Each row is a point on a landscape with many valleys, with its height.
From any point a ball rolls to the lowest of the 2 points nearest to it. It stops when none of these is lower. Distance is the straight distance between rows; heights are no part of it.
z246: [ 24 -12  16  -3  14  -7  33  24  15   7  41 -16  10 -35 -36   1  17 -11
  18 -17]  h=62.3
z115: [ 13 -21 -27  16  36 -27  -1  -6  11   2 -13 -45 -17 -36   4 -12   2 -15
  23  -7]  h=58.7
z201: [-44  21  42  -3   6  31 -36 -10  12 -14  25  -6 -17  12  19 -15  -8   8
 -10  -2]  h=38.6
z656: [ 17 -32  18  -4 -37 -17  -4 -21 -30  25 -60  -8  22  14  13  14 -13   3
   4   4]  h=43.3
z266: [-29  -2 -25  17  25  23   5 -17 -21 -31 -28  20 -27   5  20   9 -18   4
  -7 -11]  h=57.3
z102: [ -8  15   9  33  17 -76  -7  10  13  22  10 -32  12  21 -23  10 -38 -10
   9 -15]  h=62.1
z135: [-20 -11  -3 -15  34  18  27   7  21 -11 -13  32  25 -11  12 -13 -39  34
 -24   2]  h=32.5
z984: [ 39  -2 -45 -18 -11  13 -16   3   1  23 -22  15 -45  -5   9   0  13  15
  -9  15]  h=23.8
z333: [-34   0  -1 -15   1   4 -27 -10 -24  15 -42  -8  -8  25  22   0  -3  12
 -38  26]  h=33.5
z982: [ 10  -3 -14 -14  13 -16  17   0   5  -7 -44  39 -20  20   3 -34  16  -5
  11  -9]  h=38.8
z623: [ 43   1  21 -16 -39  16 -26  10   1   6  -9   3   7  -7  11 -14   5 -20
 -30  22]  h=46.5
z534: [  3   6  23  -7  32 -31 -17  23  -6  -8   1  21 -27   4   7 -10 -12  -9
   1 -16]  h=56.6
z524: [ 24   1  62  -6 -14 -17 -17   2  18  12   5 -14  19   0   8 -14 -39 -17
 -18   7]  h=40.6
z236: [-12 -27 -10  -8 -21  -3  39 -24 -26  15 -24  11  34   5  -6  21  14  19
  13  -9]  h=17.1
z601: [ -3 -17   0   1  10 -15  32  -1  42 -10   6  19  10 -27 -31 -54  33   6
  21   8]  h=65.0
z986: [-13   2   0  -8 -42   5  17 -42  14  18   7 -43  19  12 -27 -20  32 -11
  29  10]  h=9.2
z805: [-39  15 -24  -6  -4  28   5 -31  -4 -10 -49 -16   4  33   5 -29 -13 -10
 -16  30]  h=25.5
z996: [-17 -30  10 -35 -15  45  -3 -11   1   4 -33  15  -6  -7  15  -2  -4  14
   0   2]  h=26.6
z510: [ -1   2   1   8  -4  12  30  10 -23   3 -12 -19  19  18   5  50 -44  -9
 -14  -8]  h=46.2
z841: [-37   6 -10   7 -35   8 -34 -26 -14   5  27   4  52  23  28  11  -7  40
  21   5]  h=29.8
z76: [-24   5  12  30  16  29   4  18 -12 -44  -9  30 -32  -6  33   5  -4 -19
 -24 -24]  h=62.7
z750: [-27  15 -16  20  24 -12  -5 -11 -19  -9  -8  -4 -20  15   6  18  10   5
   5 -18]  h=53.1
z467: [-15 -17   7 -12   5   0  34  22 -16   1 -25  35  21   2  -5  13  35  29
  -3   3]  h=21.0
z387: [ 38  17  -9  28   5 -18 -10 -12 -13  -3  48  15   3   5 -31   7 -13 -24
  29 -29]  h=57.0
z515: [  3 -21  16  14  12  12  -7  46 -24 -38 -27  -8 -12 -50  18   6  13 -35
 -14   8]  h=71.4
z72: [ 18  10  10  25   3  -8 -19   3   3  26  65   3  -4  -2 -22  25   5  12
  22 -24]  h=58.9
z362: [-19 -20  41  -2 -15  15 -16 -11   4 -10 -11   5  23  11   5 -27  18   6
   9   5]  h=31.1
z499: [ 38   9  -7  -6 -22 -18  16  14 -39   8  -6  21 -27  17  -7  34   8 -14
  21 -33]  h=47.2
z509: [-39  15  41   7  -7   3 -36  -3   2 -15  19  14  -6  22   1 -29  33  16
  13  -5]  h=34.7
z620: [  6   3 -23 -24 -20  -9  27 -14  17  26   3 -28 -14   1 -28 -17  48 -14
  17  22]  h=13.3
z315: [ -2 -10  -9   4 -15  16   9 -42  15 -18  15  -1   8  12  13   3 -40  19
  46 -30]  h=23.7
z264: [ 26  -7   0   9   3  -3 -10  15   6  21  48   1  13 -29  -6  19  24  39
  10   1]  h=59.8
z791: [-28   6   0 -16 -41  40  -9 -35   4   4  11 -20  39  29  -8 -13  21   8
  20  15]  h=13.2
z525: [ 18   0   1 -13  -5 -12  48  11 -12  31 -12  -7 -13  26 -14  59 -31  -8
   6 -18]  h=49.6
z299: [ 38  15 -38  17   8  -3   6 -23  19  -6  15 -29  -7 -14  -3  18 -40  -4
   4   4]  h=48.1
z939: [ -5 -22 -21   0 -26 -30  35 -42  -2  13 -12  20  13  21   4   2   1  28
  40 -20]  h=13.5
z678: [ 15 -21  -6 -31 -23 -22  31 -23   3  44 -23 -13 -15  14   3  33 -26   7
  18 -25]  h=51.9
z521: [-15 -26   8   2  31   8  21   4 -15 -13 -39  -8  19  -4  17  35 -37  11
 -27  -1]  h=41.5
z648: [-17  -4  -3  16  -2  34 -31  15  -7  -6   9  -6 -12 -27  -7   7  52  -2
   6   7]  h=47.3
z641: [ 21  18 -41  21  -5 -12  -8  -8  -4  12  19  -6  10  -2 -31 -10  35 -27
  12  13]  h=31.3
z489: [ 32 -19  28 -22   7  15  -6  48  -9 -17 -40   5 -32 -28  17  -9  17 -36
 -15  -4]  h=74.5
z643: [ 34  39   4   6  -1 -18   0 -18  -9 -14  30  30 -14  34  -8   8 -35 -27
   8 -34]  h=53.6
z209: [-41  -6  30 -19 -15  24 -18  -3 -20  14 -16  -5  34   8  28   9 -11  19
 -26  23]  h=30.3
z142: [ 28   7 -41 -27  -6   3   2  -1  32  25 -15 -14 -52  -2  -5 -14  37  -5
   6   5]  h=18.7
z540: [ 30  -9  43 -56   9   2  -9  33   6  18  -7 -18 -35 -19   9  -4  10 -29
 -11   7]  h=76.7
z594: [-15 -14 -31 -10 -26  14 -13 -38  10   5   1  15  34  17  26   7 -29  27
  36  -7]  h=27.7
z216: [ 36  17 -50   4 -16  16 -17  -8   3  -1  18  20 -15  -3   1   8  12 -11
   1  14]  h=27.8
z689: [-29 -23  -6 -20  35  19  13   1  -3   8 -52  16  30  -6  12   0 -34  22
 -33  25]  h=36.8
z639: [-16   6  -8  35   0  12 -32 -17 -10 -48 -29   9 -18   4  11 -50  -9 -35
 -16  -3]  h=43.0
z40: [  7  -6 -18 -20  12 -10  19  -7  30  28  29 -38 -21 -22  -3  21  19  28
   6  -5]  h=69.7
z219: [  9   3  -7  -7  -8 -12  22   7  19  23  39  12  41   3   9  25 -42  45
  -5  -8]  h=33.1
z308: [-11  22 -17  -1  -8   9 -20  -5  -5  15  25 -11  -3  -1 -15   3  53  23
  -5  27]  h=45.8
z529: [ -3 -17  11  16 -16 -25  19 -42   6  11  10 -15  16  17 -15   9 -12   9
  45 -25]  h=17.8
z24: [  8  -9   0  14  22 -39 -23  23   0  -6  -8   9 -10 -15  -3 -26  32   8
  12   4]  h=59.9
z356: [-32  37   1  10  15   2 -43   0  -2 -11  23  25 -30  19  31 -15  -3  24
 -24  -3]  h=42.6
z210: [-13 -34 -15 -31  -5  50  15  17   7   4 -55  26   1 -18  -5 -13  19  11
 -19  21]  h=21.8
z413: [ 11  25  23 -11  30 -25 -18  25  12 -16  40 -20 -23   4  10 -17 -34 -31
   4 -19]  h=51.1
z568: [ -7 -24   8   8   9 -57  30   7   9  23   0 -39   7 -17 -21  24  -6  -3
  13 -11]  h=67.3
z375: [ 12  -2 -26   2  10  15  -8  -1   5 -30 -34  25 -23   3   0 -37   5 -34
  -2   3]  h=30.4
z49: [-20  -9   8   5  28 -13  -4  27   9 -15 -26  -1   3 -18  -7 -26  33  -2
 -26  18]  h=62.2
z584: [-34  -4  -2   2  27  -6   6  -8  35  -5   6  23  14  12   3 -36 -19  37
   3   0]  h=26.8
z311: [  0  34   4  31 -13  -2  -9   2  -9  -9  28  24  17   8  -3  -1  -9  -3
 -15   5]  h=39.7
z882: [ 23   6   0  -2 -35  32   5   4 -29  -6  -9   9  -5   1   4   5  15 -30
 -12  10]  h=49.1
z393: [ 42   0  25 -21 -39  -2  -2 -11  12  20  11 -13  18  17  -4 -18 -18  -8
  -6  22]  h=44.0
z150: [ 11   8  -7  23  -7  10 -37  20 -20 -15  -8  11   0 -12   0 -11  36 -35
  -6  17]  h=49.8
z46: [ 34 -10  -8   3  -3 -33 -19 -19  -8   9 -22 -43 -17  -2   3  -7   3 -18
  14   4]  h=61.9
z796: [-39  22 -42 -14  -9  41  -9 -36  -3 -28  -4   4  -4  34  16 -14 -30   6
 -14  15]  h=33.3
z91: [ 25 -28  -6   2  12 -12  19   1  11   5  10   2   9 -18   4  31 -26  26
  -1 -11]  h=35.8
z217: [ 12  19  -3   8  18 -13  16   9  -3  -6  20   3  10   2 -19  -7   7 -25
 -12   5]  h=35.6
z884: [-31  -4  39   6 -16  17  20  19 -21   1   1  -6  49   6   3  31 -15   5
 -38  19]  h=27.6
z400: [ 21  22  11  14 -20  25  24  17 -19 -22  34   6   1 -13   4  40 -36 -30
 -10 -19]  h=43.7
z165: [ 25   7  -4   1  -9 -22  13   6 -29 -11 -19  31  -3  26  -8 -10  22 -17
  17 -16]  h=43.8
z789: [-35 -13  18   0 -15  36  26  29 -23  -9  -3  32  37  -5  -5  20  19  25
 -28  13]  h=24.4
z364: [  7  15 -18  16  51 -36  19  25  -1  -8  32 -50   0 -30 -39   5 -11 -39
  13 -17]  h=49.7
z388: [ -2 -30  10 -23  21   7  -5 -10  25  -7  -8  36 -42  -9   5 -26  17  28
  40 -27]  h=30.5
z704: [ 21 -21  29  12 -29 -10 -15 -13 -12   2 -38 -34  32   8   2   0 -17 -15
 -12  30]  h=40.4
z658: [ -7 -22  12   3   5  17  35  16  31  -5  21   7  19 -25 -34  -7  27  16
  25   3]  h=63.6
z451: [ 42  12  -9 -10  20   5  -2  26  21  16  53   2  -9 -40 -19   1  10  -5
   8  -3]  h=60.8
z178: [  1  19  24  15  30 -37 -18   7  17  13  16 -26 -15  13   6   3 -53  -8
 -14  -6]  h=57.2
z562: [ 22 -18  -1 -21 -14  -3  -3 -26  40   9  22  20 -21 -11  -6 -37  18  17
  44 -13]  h=25.8
z604: [  3  -6  57   5 -20  -2 -11  -1 -12 -16  -5  -3  24  22  -8  -9 -14 -30
  -7   7]  h=35.7
z341: [-11  12 -11 -12   8 -12  -9 -15  40   7  28   9 -12   0   7 -30  17  41
  11  -1]  h=21.7
z595: [ 21  -9  24  16  11 -68  17  14   8   8  18  -5  19  -1 -36  15 -15 -13
  24 -27]  h=65.5
z59: [ 30  25  -3  17  22  -8  14  12  12 -10  29 -28   4 -16 -17  16 -38 -32
  -1  -8]  h=42.3
z109: [ 16  18 -17 -14 -22 -10 -26   3   6  38   8  17  -1  17  -2 -14  40  38
 -19  28]  h=44.8
z186: [-48   8  23 -10   5  29 -35   8 -20  -9 -41  -3 -27  11  23   2  22  -6
 -36  13]  h=38.0
z983: [ 21  21  10  14 -23   0   3  -4 -42 -28   9  14 -22  14  10  26 -29 -46
   0 -33]  h=48.6
z664: [  1   2 -30  36  47 -35 -22   1   4  -8  26 -52   2 -35 -21 -18  19 -29
  20  -7]  h=54.8
z168: [-27   2   3 -30 -25  33  27 -31   0   8 -25 -23  27  37  -3 -10 -10   1
  -5  25]  h=17.6
z850: [-19  -2 -16 -17 -25  -4  -7   4  -1  22  28  20  60   6  29  22 -20  54
  -9   3]  h=31.4
z975: [  3 -22  10 -17  22 -30  29  24   8  34   3 -48 -35 -28  -6  28   8   6
  10 -12]  h=68.7
z183: [-64  25 -25   6  12  20  -3 -35   0 -14  13   5  14  25  14  -8   2  32
  -7  12]  h=37.5
z879: [-44  15  -3  24  -3  30 -38   6   3 -38 -27   0 -23 -16  16 -22  18 -22
 -33  24]  h=44.5
z803: [-18  12   2  28  23  38  -6  23 -13 -45   4   0 -21 -45  -1   1   9 -37
 -16  -1]  h=67.9
z919: [ -2  17 -18   4  30  -8 -27  41  11 -11  -9  -2  -9 -25  -3 -36  27 -19
 -53  45]  h=64.7
z717: [ 22 -11   4  30   7  20  26  24  -4  -8  18   0  11 -41  -5  48 -22   3
  -7 -10]  h=39.2
z496: [ 11 -19   3 -14  -9  30   9   2   6   0  -9   8 -25  -7   1   4  23  14
  24 -12]  h=30.7
z429: [  7  30 -17  -4  -3 -13 -24   2   8  14  11   8  10  24  15  -1 -10  25
 -22  18]  h=43.1
z871: [ -6  15 -12  -3  -2 -14  12   1 -35   9  -9  29 -30  25   8  32   2  15
  -8 -13]  h=50.1

Where does a ball stop that starts at each point below?
z525 | z341
z40 | z939
z246 | z939
z803 | z375
z717 | z939
z879 | z939
